Points, in no order, along strands that fork, close into loops and pass close to each other.
Two points are linked if the straight distance between their rows is under 102.
zesu: [  7   5  -2 -41   5 -32   3   1 -19   0  24 -31 -26  39  41 -33 -12 -29
 -25  22   1 -27  -3  -5 -30 -16  29   7  -7]
boke: [ 22  -6  -5   7  16  22 -33   4   3  39  27  13   4  23 -14  -4 -16  32
   3  -8  -2  -9 -12  -8   7 -22   5   3   9]
besas: [-29   8 -23  -7 -29   4 -36 -10  13  12   4 -17   4  32 -76  -7  10  13
 -24 -12   8   1 -20   4 -33 -32 -31 -23   7]
gato: [-27 -19 -12  21 -16 -11  18  19  13  49  44  15 -36  42 -19  -7  -1  -2
 -18  11  -1 -24  33   0 -11  -1 -12   5  -9]
tibu: [ -3  24   1  -2  23  -2  29  -9  -8  -5  57 -44  33 -13  -6  -9 -25  36
  26 -18 -15  39   4   5  -1 -10  26  45  20]
gofe: [-30   0   4   2 -17 -11 -38  -5   9 -24 -32 -21 -25  -2 -18  -6  14  18
 -22 -16 -41 -19  -3   8  -8  35 -15  -5   2]
rulu: [-37  24 -10 -44 -29 -18   0  -4 -15 -13  37 -47 -15  29  15  -5 -13  24
 -25  -7 -21  16  23  21  -3  11 -12  30   8]
nesal: [-30   6 -26  15 -21 -41   9 -16 -10 -11   3  29 -12 -25  40  -5   1 -12
   1  -2   8 -21 -41  -6 -12   8   2 -27   2]
leti: [  4 -11  16   2  -2   1  -6  21   3 -12 -31  50 -21   5   8  12 -14 -30
  52 -35 -17  19  -9  -3  24   3  21 -12 -10]
rabi: [ 10  18 -16  -6 -10  54 -45   9  33   9  -3  18  26  27 -13  23  15 -17
   6 -31 -21  -2 -32 -11  11 -10 -14  13   3]
lop: [ 43 -16  15  -4   5   1  22 -17 -30 -59 -22 -38  29  -8 -11  -4 -24   7
  18  26  23  -4   2  18 -39   3  15   6   5]
misad: [ 29   7   2   1   5  23  -2 -14  37  20  16 -22  21  31 -22 -35  -2  25
 -14  12 -25  -6  -8   9 -14  -6   2   9  19]
Giba: [ 19 -14   1  -4 -27  22 -18 -23  17 -49 -44  -6  10 -42 -18  -4  10  -1
  19  -3   7  17  -4   0  11  24  -7 -18  12]
Bif: [-30   3  -6  10  23   2  -3   6   2  22   9 -15 -22   9  10  -4  34 -12
 -55  34  -7 -26  41 -11 -14  16 -26  31  -7]
mun: [ 20 -15  18  14 -21 -15  17  14  25 -18 -24   5  20 -57   3  11   1 -10
 -15  -3   4 -23  17 -10   2  12  13 -23 -19]
sedad: [ 14 -31  -6 -19   5  11 -37 -17 -25 -35 -10  -7   3  -4  34  19   8  42
  -4  11  31  -1   7  33  27 -19 -21 -17  -8]
kuf: [-10  -9   9   6  -4  12 -20   8  -8 -44   1 -24  18 -18  20  45   8  52
  -5   0  12  31  33  22  38 -18  -1   1  -7]
bavo: [-20   9   3   4 -13   0   3  23  31  23 -10  15 -16  -8 -38   6  21 -27
   8   8 -30  23  46 -15  23  23 -22  -8  -8]
Ref: [-33   4   3  -4 -24 -15  -1  -3  42 -15 -43  -9  16  -2 -28  -3  38 -12
  -4  12 -40 -11  12  14  -4  48  12   0  -8]
zepaz: [  4  10  10  16  29  -4   2   1   8   3 -19 -20  29   3  38  46  -2   4
 -19  25  -2 -24  15 -13  -5  17  29  49 -21]
kala: [ 31 -23 -24 -22   4  -5 -23 -13 -13 -29 -27 -25  11  37  13 -16   6 -12
  -1  25  11 -49  -5  12  -8 -24  19 -14  -3]
los: [  7   9  11  26  14  -9  27  -5 -14 -35 -15  36  25 -31  24  13 -16 -49
  25 -16  30  13  -7  -2   6 -33 -12   0   4]
fozu: [-19   6  30 -23  -9 -13  40  -8 -11  -1  13  26 -30   3  13  26 -24 -31
  -3  -3  30  21  24 -10  21  16  22 -18 -22]
Fana: [-25   7  23 -11   9  -7 -10 -13   4  -6  -8 -11   0  -6 -35   1  24  12
 -28  -2  -4   3  18  37   1 -27 -38 -26   5]
Rerip: [ 17   8  -7  -1   2  20  -6  -5 -13   5 -46 -10  11  16   3  10  26  -2
   4   3 -13  12  10 -14   6   2  -7   9 -11]
pabe: [ 12  17  20 -43  -5  20 -11  13   0 -15  14   8  11 -31  20 -12 -15 -32
 -17   1 -25  29   1  -6  -7  -8  -1  16   9]
Nupu: [ 23 -18   5 -10   3   6 -25  32   6 -25  10  -8  16 -16  27  34 -39  13
  43 -33   6 -19  -2 -13  17   2  36  42   0]
Gov: [  3 -23   1 -16   8  -7   9  -1 -26  25   3  -6  -9  40 -29 -47  -2  30
  14  27  -7   5  14  -3 -22  29  29 -25  -4]
pomu: [ 27 -40  12  23 -10   6  -6   8  35   2  -9   1  -5   0 -39  -8   9  -9
   8 -13  11 -17  11   1  41  34  28   0 -25]
Sarom: [  1  12  -7 -27  -4 -37  37 -14   7 -27  27 -42   6  35   6  19  -8  12
 -18   3   5 -19  -1  40   8 -26  12  18 -11]
Temev: [ 16 -32  -1 -21   6   6  26  12   5   7  33 -33 -11   9  19 -21   8   4
 -35  27  22   2  36   1  24   5  18  20 -23]
dul: [ -7   4   0 -25 -10  11  11 -12  -7  10  24 -15  -9  -2 -41 -15   7  11
  -4 -20  26   3 -45  19   4 -30 -16  22  18]
dof: [ 19  15   3   2 -42  20 -30   9  21   2   9  -4 -20 -25   9  20 -10  30
  -1  -4  -1 -22 -56 -31   3  30 -25  20   2]
Temo: [  7  27  -8  13  -1  -7   8  -7  19  11  13 -11  23  -8  12 -14 -15  19
   5  -4 -37  14   1   1   4  12  13  33  14]
bolik: [-19  10  18 -18 -10  -2   0  46 -10  23 -16  13 -25  31  16  37  -5 -48
  -2   5 -21 -22  21 -53 -33  22   0   2 -17]
muf: [-33  23  26 -28  18   0  15 -13 -14 -19  12  -8  33 -10  -1  47 -41  23
   6 -11  28  33   4  16  -8 -31  16  -9  12]
Gabi: [ 20 -19   8  13 -13  -4   5   7  39   8  -9  -3 -33 -21 -27 -23  12 -22
   6 -16 -33   3  26 -16  41  30  -3  -1   2]
tubim: [ -6   1  -4  26  33  11  21 -31  29   2 -37  19  23 -21  10  -8  32  -8
 -11  30  15 -24  23  33   6   1  -2 -30  13]
luze: [-35 -21 -42  19  10 -13 -71  13  11  21   1  19 -31 -11 -27  -6   5  16
  -2   0   2  -7  -5 -14  14  15 -28 -24  -2]
bama: [ -2 -17 -10 -20  -6  -1   7   2 -10 -36  -3 -14  37 -12  -9   7  12 -29
  21 -12  22  37   4  19  14 -15  31  18 -23]
zom: [ 36 -14  -7  24 -34 -20  19  -5   2 -28   6   0  -7 -52  29  -7 -21 -11
  22   4  15  11   9 -14  24  37   7  33  -9]
Rop: [ 25 -12 -27  -4  -6 -12 -17 -12 -21 -23 -25 -13  35 -18 -25 -23  31 -27
  15 -48   9  36  -4   2  18 -36  22  -5 -24]
putu: [  7  -2 -35   3 -16 -25  16 -39   8 -17  -3   1  19  10   9 -45  -3 -10
  11   4  -9  10  -2  39  -1 -21  15 -39  18]
bozit: [-28  24 -13 -25   2 -11   2  -1 -26  -7   1 -73  10  -8  11 -20   3  45
 -16  14 -17  21  32   9  -7  12   3  25  -5]
neta: [  9 -11   7  23 -38  -7  13   3  45   4   9  27  -9  -4   7  10 -11  17
 -26   0 -15 -21  35  15  17   5 -27 -55   8]
keki: [-20  -9   2 -10  -4 -30 -41   1 -23 -13 -17 -24  17 -21 -13   0  -5  40
  12 -17   4 -21 -18   0  -4 -17   0  -4 -10]
Simap: [ 11  -3   7 -10   0  23  -2  21  29  17  26 -21  29 -22 -29 -24   5  -7
 -45  26  -8 -20   2   5 -19  -3  17  17   1]
mam: [-38  24  13 -10  27  -7 -22  18 -29  10   0  12  18  -6  10  28 -24  24
  -4   0  16  24  12 -12 -20 -31  -2 -36   8]
ris: [-24  32 -28  -5  -5  11  28  16 -24  16   7  -3  16 -25  14  31   6  10
  23  23  16  55   5 -10  12  28  -5  17 -13]
luk: [ -3 -28  14  15  -5  -5   4 -12  36 -28 -20  12  14 -26  20  -3  11  -8
 -24  20   7 -61  18  28   3  14   8 -25   4]
nopi: [-11  -2 -26  26 -38 -19  15 -17  33   7  27  29   1 -15  -9   3   8  33
 -47 -11   6 -23  -5  19   8  15 -27 -28  -2]
danep: [-28  11  -4  17  21 -29   9 -13 -33  37  24   0  -7  44   9 -11 -11  39
  -8  21  -5 -16 -10  -1 -40 -23 -10 -30  15]
safed: [-23  10 -15 -14 -35  10   0  24 -10  30  17  32 -17  58 -18  12  -3 -32
  22 -23 -14   7 -22 -31  -1 -17  -8   8  -9]
bof: [ 12   5   8  16  36   8  10 -15   3  -4  33  31   3 -10   8  -4  -5  -6
   2  10  18  -9  -9  38  12 -46 -10  18  32]
kez: [-32   8   4  -2  52  -1 -15  -6   1  11 -17  -2   8 -10  24  -3  12  11
 -45  56 -20 -14  35  14 -21   3 -13 -10   2]
Kanik: [ 11  -5  -4  25 -17  21   6 -11  36 -36   5  -5  11  -6  20  30  25  20
   6  23  -8  26  31  21  41   4   1 -12   5]
rovu: [-18  13  14 -14  44 -14 -15 -11 -16   7  10   2  -9  36  40  -1 -21  17
 -36  45  -4 -20   8   4 -40 -13  -7 -13  18]
gib: [-16   7   6 -32   1 -33  38 -14 -28 -12  28   1 -35  11  28 -19 -14 -21
 -28  -1  26   2  12   3  -1  -7   6  -2 -14]
Lumif: [ 37 -19   7  14  15  32  -3 -41 -17  -9 -38   2 -24  36 -11  -4   1  16
  16 -16  40 -20 -34  -9  18  -6 -21 -27  13]
Bev: [ -4  12   6   2  40   3  20  -5  -1  13  -3 -24  42  41 -35   7  48 -24
   1  -3   1   7  -7  32  -4 -30  10  33  -6]
Kive: [ 18  22   3  -4  28   9  21 -15 -16  -3 -37  24 -15  -9   1 -32  18 -43
  30  -1 -30  37  17  -1  18  -2  -7 -28  16]
Levin: [ -7   9  11 -18 -30 -12  30 -17 -12 -64 -20 -36  15 -28   5   9  25 -36
 -14 -12  26  14   8  27  -3 -27   5  23 -17]
pume: [  3 -14  -7 -19  25  -2 -20   7   0  -1   7  24 -18 -23   7 -10 -17  20
   7  27 -23  30  38  14  33  14  -8 -32  13]
nos: [ 14  -4 -10  -5  19  28   3 -18   4 -10  24   9  36 -25  -2  -8  -1   9
  -5  29  15  30 -12  24   1 -21   3   6  18]
vad: [-17  -4 -35  39 -13 -36 -20   7  -6  39 -19  11  -2  30  -3  -9 -14   9
  22 -19 -25  12   3 -36 -14  20  20   3 -34]
dadel: [ 28  21   1 -14  -6   8   7  30  20 -11  10  58 -18 -13  26  20 -31 -32
  39 -13 -19   8 -22  -7  20   2   2   8   6]
Zotel: [ 14   1  18 -26   3  37   4  32 -10   5  28 -24  -2 -33   9   5   6   6
 -14  -5 -24  31  27 -11  16  -4  -9  17   5]
seno: [ 10 -12  -1  -2  -6   7 -17  27  19   9  13 -19  27  25  21  32 -13  -7
   1 -12  11 -23  11 -11   2  -5  40  33 -26]
sile: [-10 -28  -7  16   4   4  -8 -21 -25   5 -37   6 -44  29 -30  -6  33  -8
  20 -34  44  -6 -43 -17  20  -3 -14 -14 -17]
kep: [-28   6 -28  23  -9 -26   7 -12  30  19  39  20  -1  -3 -22 -51   8   7
 -30  -5 -14  -3  -7  30  10  -5 -18 -16   6]
Voru: [-55  16   9 -18   4   9 -26   8   5  18  17 -16   8  -4 -56 -13   6  28
 -24  -5 -22   5  -1  20 -27 -22 -40   6  18]
Kozar: [  9  12  12   3  23  30 -22   0   4   6 -12   5  13  24 -28  -1  31 -32
  12 -24   1 -27 -57  -8  -1 -21  10  29  13]
Vomut: [ -9 -31  10 -14  31  -7 -11  -5 -19  15 -40  -3 -23  -6 -22 -39  14   0
  10  38 -13 -14   5  -2 -17  31  19 -32   0]
depuz: [  7 -19 -18  21 -37 -22   2 -16  -9  -4   9  -3 -18 -32  28 -26   4   7
  -6   0  22 -15 -24 -22   3  25  -2   5  -3]
losuv: [-32  30 -19  -9  35   0   1   3 -33  33  14 -40  34 -19   5 -12  -5  57
  -9  19  -4  30  -5  -1 -21   6   0  34  -1]
vav: [ 38   0  10   2  11  -2   5   1 -19 -26   4  25  30 -16   3   3 -37 -28
  25 -29  32  16 -18   7 -36 -45   5  -7  15]
temiz: [ -9   6  -4 -24   6   3  19  15  -9  15 -13 -19  16  74 -16  11  18 -40
   3   1   1   2   7  13  -9 -15  25  30 -33]
Liki: [-30  12 -19  38  21 -14  11   4   2  37  12 -18  29  20  20  27  16  33
 -24  13   4 -41  -1  -3 -15  28   5  38 -19]
Nize: [ -6 -14   7  20  11  19 -21  36  45  15  12  20 -14 -32 -32  49   5  21
   4   6  26 -36 -58 -14  14  21 -17   3  14]
lere: [-23   9   4  -6 -34 -24  17 -13  22 -32  10   1 -29  33  34  16 -16   1
 -16  -8 -35  18  40  24  34  11  -3  -3   2]
radet: [  0 -24   1  16  41  -8 -29  28  -5  10  -7  53 -15 -12   7  11   9   6
  13  12  -4  -4  15 -10  23  -5   3 -44  -4]
Nidan: [-13  12   2  36   4   8  37 -12  28   3  18   4  29   9 -16   8  31  13
  -7  12   2  30  22  34  48  -6   0  18   3]
kav: [ 25 -18  14  36   5   3   8  -6  13   2 -22 -16  14 -55 -26 -10  15  -1
 -17  -9  25 -34 -16 -21  -7   6   6  -6   4]
zel: [-25  24  -8  -6  39   5 -17   9 -26  18  -3 -23  44  -4  20  17 -16  31
 -17  14  15  14  34 -22 -28  -7   7   8 -13]
katov: [ -3 -41 -31  28 -35   2 -12  14  11  37  -3  19 -27  38  -8  -1   6  -9
   0  10   7 -22  44 -23  -4  11 -18 -10 -12]
Dus: [-41   0  -5 -31  -6  16 -21  28 -23  12   0   0 -23  70 -13  21  19 -21
  22 -17  -2   6 -13  14   4  -4 -10  29 -18]
befo: [-28  14  15  21   3  -4  13  -5  -8  44  21  -7 -13  45 -17  -8  -5   9
  -5   4 -21 -35 -35 -10 -49  -4 -15  11  33]
kinel: [ 42 -23  -9 -10  18 -23   6  -1 -31  -1  16 -44  -3  35  26 -10 -12   7
 -13  21  16 -49 -15 -11 -30 -21  27  11  -7]
suz: [ -8   7  -3 -19  19 -35 -25 -10  -2 -14   2   9  -2 -10  17 -29 -53 -14
   6  22 -31  -7  -8  -7 -47  -2  55 -29  18]
fube: [ 23   7   8 -12  27  38  12  20 -10  -6  50 -22   7 -23  25  14 -36  26
  19 -11   3  50  21   5   5 -17   8  33  16]
zokev: [ -9  10 -18  -1 -45   9 -25 -12  16   7   2  18  -4  26  -6  -3  -1 -13
  16 -40 -23  10 -47  -1  17  -6 -15  19  -1]
dano: [-18  -3  -3  -9  20  -5  -6  32 -11  14 -27  49   6 -10   2  33  12 -39
   3   6  14   4  35 -32  -5 -15  -4 -54 -28]
Doz: [-32  11 -32  10  -1 -40  -4  -6 -34  17 -24   3  -2  -4  20  -9  -2  18
  22   5   1  34   6 -15   7  43  27   9 -45]
basa: [ -4  -9 -17 -18   5  -4 -18 -13  16 -28  -4  -7   8  30  12 -28   0  -4
 -20  19 -19 -21  23  38   4 -24  12 -35   2]
Sis: [ -1   0   1  -8 -23  -9  12 -11   1 -18   7 -29  13   6   1  14  26 -12
 -35 -14  19 -28  -9  20  12 -14  -4  29 -28]
sulok: [-25  -8  17  22  21   7  -5  26  -5  39 -13   8 -14 -44 -54   2  34  -9
 -29   1  26  -4  -4 -35  -6   5 -29 -33   3]
nasu: [-43  25 -16  -9  20  -8  35 -12 -42  24  -1  -8  11  -8   1  -7  26  10
 -11  20  17  43  -2   7  -5  12 -12  14  -9]
sikir: [ -3  -8  -6  -3  26   3  45  -1  -6  28  14  -8 -12   1  26 -18  32 -36
 -32  44   6 -13  28  -1   1  14   1  20 -19]
diror: [ -3   7   4  -9 -14 -13   9  35  -8  32  16  21 -21  14  27  37 -33 -23
   0  -6  18   5  17 -50   3  25  21  -4 -24]
vebuf: [ 62  -7  -6   6 -43  21  18 -15  26 -18   2  -5  29   5  43 -15 -38   5
   9  16  -9  -3  23  -6  -8  13  31 -11   5]
Vun: [-29  42 -24   8  -1 -35  -9   3  16 -13  -5  35   3 -36  35  16  -9  11
  -6   8 -30   2 -30 -17 -15  11 -25 -12   1]
fet: [ 58 -16  14  11  31  26  10  -5 -34  20 -16  -5 -19  -1 -20 -21  -3   6
  25 -47  21  20  -3 -25   3  -5  -1   9  -2]
midet: [ 66   5   8  -4  29  31  14 -21 -34 -12 -34  -2 -19   9  -1 -26   9 -24
  34 -25  -8  25  10  -5 -12   9 -16  -3  24]
bag: [  4  19  23  -6  25 -33  11 -22   2 -31  22 -33  -2  19  22  25 -32  18
 -11  13   8  -3  20  37  10   2  29   9  20]
lare: [ -5  -6 -15  22  21  -5 -37  45  19  31  18  35   1  -6  11  40   0  12
  29  27  -1 -29 -64 -25  -2  11   9   2   9]
repem: [-20   3 -10  -5 -27  27  -5 -22  34  12   2  -8  -5  20 -48 -14  12   4
 -34   1  26  -8 -54  17  -7   2 -12  -9   1]
vom: [ 65  -7  -1  14  -8  21  21 -34  29 -17 -13 -19  17   6 -38 -32   9  -2
  -1 -19  29  19 -20   5  -5 -19 -11 -22  19]
guz: [ -2  -2  29   1  21 -11  -5   1   5 -27  34   5 -21 -23  -3   2 -17  23
   0   1 -28  34  30  39  42 -15   6  -7  26]
Sor: [ 15  -3  32 -25  23 -12  19  18  -6   5   7  15 -26  39   0 -15 -31 -20
   6   4 -28  10  21   9 -29 -14  44 -34  -3]
Dun: [ -5  -6  27   4  22  -7  12  14 -28   8 -19  51 -45  12  10  12   1  -8
  32  11  -7   6  -5  -2  31  10 -13 -14   2]
pusol: [-13  25   0  12  26 -43   0 -35  -6 -23   4  -4 -10  24  24  17 -48  18
  27   3   1  -3 -11  21  -1  15  35  39  20]
mopu: [-18   1  26  -6   1   1  14  37  -1  38  42 -21 -19  41 -28   0   5 -10
 -11  -7  -6 -21   2   6 -22 -14  -6  28   0]
vupiz: [ 14  29 -11 -38  -7  21   8  22  25  -7  21  40  10 -19   3  -3  -9 -40
  21   6 -33  42 -15  14   2  -1  14  -1  16]
Fodeg: [ 62   0   1   9 -42  33  32 -27  36  -8  -1  -8  22 -28  -3 -36  -6  -7
   4   1  -7  19   9  -7  -7  15   5 -31  19]
Neru: [-28 -14  19   8  20  -2   3 -16   3  10 -14  -6 -45  17 -43 -10  46 -13
 -15 -15  26 -30 -22  21  22  -2  -8  -3   1]
zap: [-40 -21  23   6  -4 -19  21   5 -13  15  25   2 -19 -15 -41   7  20  13
  16 -16  33 -23 -35  10  18 -15   3  -2  -1]
madav: [ -5  24 -13  -5 -30 -20   0   9   9 -37   6  11  -2 -63  34  15  -6   2
  15   6 -12  21 -14  -9   5  40 -17  21 -10]
mefal: [  8 -25 -40 -11 -13  28  11 -43 -10 -18  12  -5 -13   2   3 -22  26   9
  27  39  36  34   3  31  31  20  -4   1   2]
Zoru: [-41  -1 -11 -22 -59 -24  -3   8  11 -11  36  -5 -13  40  -6  -2 -19  21
 -15  -1 -15   0  23  37   9  13  -2   1  -6]
Nilu: [  1  29   7  13  11   2  10   4   4  13  18   9  -9  19  32  22 -13  -9
 -25 -21 -17  28  48 -15  21 -32 -22   5 -10]
sen: [  2  18   2  29 -13 -19  41 -27  37  -1 -36  29 -14  -3   0 -17   6 -34
  17 -10 -27 -33   4  12   5  14  -2 -32  23]
Tedi: [-29  23 -18   6 -11 -31  21 -17  25  -8  31  19  15  17 -10 -25  -8 -12
 -20   6 -34  37  17  47   4 -18  10 -15  10]
kezud: [  7 -16  -2 -12 -34   1  14 -23 -38 -25 -25   2   5   5  36  29  -6  28
   4   6  33  20  -3   6  -1  -7  -6 -38  -5]
semet: [ 50   0  -6  -3  16  -8  -2 -31  -1 -31 -11 -38  24 -16 -22 -27  15 -15
 -21 -28   4  15  -1  -4  -3 -53 -11   3  -2]
maful: [-33  -8  -2  -6 -34  -1 -40   5   0  -4 -33   3 -40  11  -1  36   4  19
  -2   1 -23  -9   9 -14  20  40 -27 -11 -24]
pup: [ 48  -3  12   0   8  32  -3  10 -32   2   9   3 -29   0  29 -15  -6 -10
  11 -43  22  -1 -17 -28   3 -18 -15  34   9]
tib: [ 18   7  31  29  10  -6  -9   9  18 -25   3 -23   2 -20   9  14 -18  30
  14 -21 -42  20  18   7  26  -7   1  32  20]
fodu: [ 10  12  31 -25  11  -2  -2   1   3  -9 -29  22   3  12   9 -14 -27 -25
   7  10 -42 -20   0  -3 -57  -9  31 -46  19]
tutil: [  8  -3  -9   6 -29   7  -5 -23  37 -47 -45  -8  17 -41 -15  -1  22  -5
   7  14 -15 -24 -10  24   5  68   8  20  -1]
Dup: [ 30  13  24  22 -19  16  26 -19  15   0 -33  -6 -37 -27 -19 -15   6   4
   7 -28 -16   9  -8 -24  25  26 -22  10  19]
botu: [ -6  -1  -5  -5 -46  -8 -34  19  24  -1   1   4  10 -11   6  -7 -13 -27
 -35 -11 -35 -30  -3 -21 -23 -16   1 -28  -1]
Tudad: [ 21  22  23 -18  27   3  10  -2 -29 -55  14   1  35 -28   7  26 -42 -18
   5  -8  23  40   3  23 -29 -28  12   9  19]
dodib: [ 26 -20  11  -1   1   3 -25   1 -16 -40 -13  -6  24   0 -20  -8   6 -31
  16 -25  10 -37 -38  -2 -21 -21  18  39   9]
bor: [  8  -4  -6  -6  25  24   1  16 -30  18 -34  18  -4  -7  19  -9  17 -36
 -16  19   9  16  57 -36  11   2 -16 -39 -27]
lari: [ 10  20  -1  18   7   4   9 -13 -19   3 -52 -11  30   9  34  22   0  -4
  21  10   4 -12  -8 -40 -17  30  19  28 -15]
devud: [ 26 -21  33   6 -19  13  11  -7  22 -45 -17  -4   1 -18 -34 -19   3 -13
  29  -1 -18  15  15  35   9  16   2  -5  41]
Refe: [ 18 -17   0 -12  32  15   3 -15 -33 -18   4 -28  31  -8  -2 -15   4  33
  20  38  33  13 -11  29 -16  -5  12  21  14]
tamu: [-29   9  22 -25  -1 -21  12  -4 -17  -7   1   4 -20  -9  -4 -18   1 -14
 -24   3  -9  -1   7   6 -21 -14 -15 -39   9]
Bol: [-33  -1 -23  -3  -6 -16   4  36   8  41  20  18 -11 -20 -18  10   9   2
  18  31   5  31  17   0  23  31  -1   8 -26]
mur: [ 15   4  14  21  27  13   6  17   5  29 -13  18  12 -47 -11  14  14   9
  -7 -12  11  -1  -9 -36   2  -7 -25 -13   4]
tezed: [ 31 -35  19  37   0  -2  20 -16  26   7 -31 -19   7   2 -32 -23  16 -14
   5   4  20 -51 -14  -3  -2  22  27  12 -13]
vitem: [  7  17  19  -4  -6  25 -11  12 -22   9   2  12 -11 -36   8  23  -8  23
  23 -11  -4 -22 -63 -30 -28  10 -17  14  30]
fudub: [ -7  28  -3  13 -20  12  20 -38  18 -20 -25 -25 -21   9 -15 -11  32   9
   2 -23 -28  39  -1   1  15  31 -35   2  18]
Nuz: [ 16   0  -9  -7 -53  10  -8  27  -5  39  34  22  -4  17 -13  -1 -21 -22
  -2 -51  -1  12  -4 -51 -12 -14  -6 -11 -16]
durop: [ -1  28  -1 -18 -12  12  11  11   2  20  42 -12   5  38  11   7 -21 -10
 -29 -37  -4  26  26  -2 -10 -61 -12  -6  -2]
mas: [-25 -11  17  -1   1 -15   4  26  -5  22   7  17   6  -9   8  34   3   7
   7  35   1 -31 -33 -24 -25  27   9 -11  -6]
Dil: [-14  11  -4   7 -40  10 -38  25  23  23   6  19 -11  13  -3  45  -8  25
  12  -5  -7 -18 -15 -28  16  19 -43   4 -13]
Bam: [ 32 -28   1  33  29  13 -22  19   6  19  11  -9   5  35  16  18   3  24
  13 -23  10 -47 -10  -6  12 -24  16  37  -8]
Zagal: [ 17   1   7 -19 -26  12  -7   4  10   0  -1 -13  21 -36   5 -19   5 -37
 -30   9 -19 -15 -22 -15 -35  -8  -4   6   6]
fol: [ -3 -20  14 -28  15  -1 -17  41  -3  20   4  13 -36  42   9 -17 -15 -44
   3  18 -21 -14  30 -18 -32  22  30   3  -5]
Bon: [-27  -5   0  22  50 -44   1 -21 -22  16  17   0  -8  39  26  -7 -29  35
  16   9   3 -13 -17  15  -7  -7  31   4   0]
bekon: [-17  22 -27  33   8   4   4 -16  17  30  17  20  11  24  -5   6  12  -1
  -2 -13 -27  43  20   5  33 -21 -29   9  -1]
mebis: [-10  -6  -9 -36   7   5  -6  -3 -20   3 -44  28 -22 -15  -1 -45  15 -36
  35  14 -15  14  -1   6   8  21  -7 -48  -1]
tuze: [ 22 -33 -31  -8  -9  16  12 -19  -8   7  28 -20 -20  20   6 -25  22  25
 -27  35  39 -13  -1  29  27  19  -1   0 -13]
Dapo: [-16 -16 -46  25 -23   1 -43  16   4  46 -20  21 -20   3 -37  -8   2   3
   6  -1   0  12  10 -45  -3  39 -14 -17 -21]
tuz: [  0   9   3  -4 -13 -12 -27  -2  -5 -40 -26 -12  33  -8   6  -3 -17   8
  26  -3  -9 -17 -40   7 -26   2  24  19  -6]
zapi: [ 24 -29  17   1  -8  28  -2 -17 -19   4 -36  13   3  11  -4  31  10  32
   3  -2  48 -22  -9 -16  -5  -7 -14 -40  -2]
Pigi: [ 25   0  28 -16  21  45  -4  21   3  15 -20 -29  -4  13 -15  11  26  -9
  -7  -5  -6  18  29 -16  21  15  -8  38 -11]
Devem: [ -8 -19  20 -14 -20  -5   3  16 -36 -14   8  11   8 -52   7  26 -25  22
  19  15  20 -36 -39 -13 -34  16   3 -14   7]
pevik: [-32 -25 -15  13   0 -17 -69  17   3  -1  -2 -21 -16  -8 -31  11   5  26
 -17 -37   5 -30  -6 -13  -7 -27 -11 -26   2]
gonum: [ 27  13 -12 -11  22  34   6  23 -34   9  28  27  11 -28  25   8 -20 -19
  21 -29  39  32 -29 -12 -20 -27  -7  24   3]
piluz: [  7   0 -24  21 -49  -3 -12   5  -9  24   8   1   1 -38   9 -11  -9  13
  -5 -24   5 -14 -39 -64 -14  18 -15   9 -19]
vuvi: [ 17   6  27  22  44   9  27  -7 -16  -4  35   5  -3 -30  23   3 -19  33
   4  -1  18  19  11  21  20 -23 -29  38  31]
Dod: [  9   7 -11  25  -7  -4  24 -29  12 -16 -36  40  -4 -20  29  -8   6 -46
  39 -11  20 -25  -8  24  12 -21 -20 -26  12]

How many points has the smallest loop of links through each point below? Write - if it is on no loop.
fube | 8
Bam | 12
vitem | -
zom | 5
sikir | -
tib | 13
zesu | -

A piece is all that can be reached along the links. How many separate loops has the piece of each point below (a circle has one, a figure eight two, a Y none), and how many tips (points with one link)?
Bam | loops 3, tips 5
bozit | loops 0, tips 6
danep | loops 0, tips 5
kep | loops 0, tips 3
Vun | loops 1, tips 2

A tip is a point with one link. Name the tips that can be reached along the links from each point below, in the order of the rows.
pusol | Bev, Doz, vebuf, mefal, Nuz
zom | Nize, devud
Fana | neta, suz, durop
vupiz | lop, Nupu, Liki, botu, bor

Name the points in between on the shortest way along the links from the first point to the second, in order.
tuze / vom | Temev sikir Bif kez rovu danep Bon pusol bag Sarom Sis Levin bama Rop semet
Sor / besas | fol bolik diror fozu gib tamu Fana Voru
temiz / mopu | Dus safed zokev rabi Kozar dodib tuz keki pevik luze Dapo katov gato
pume / Liki | guz tib Temo misad boke Bam seno zepaz
rulu / sulok | bozit losuv nasu ris Bol bavo Gabi pomu tezed kav mur
Kive / fudub | midet fet pup gonum vav Tudad muf mam zel losuv nasu ris Bol bavo Gabi Dup
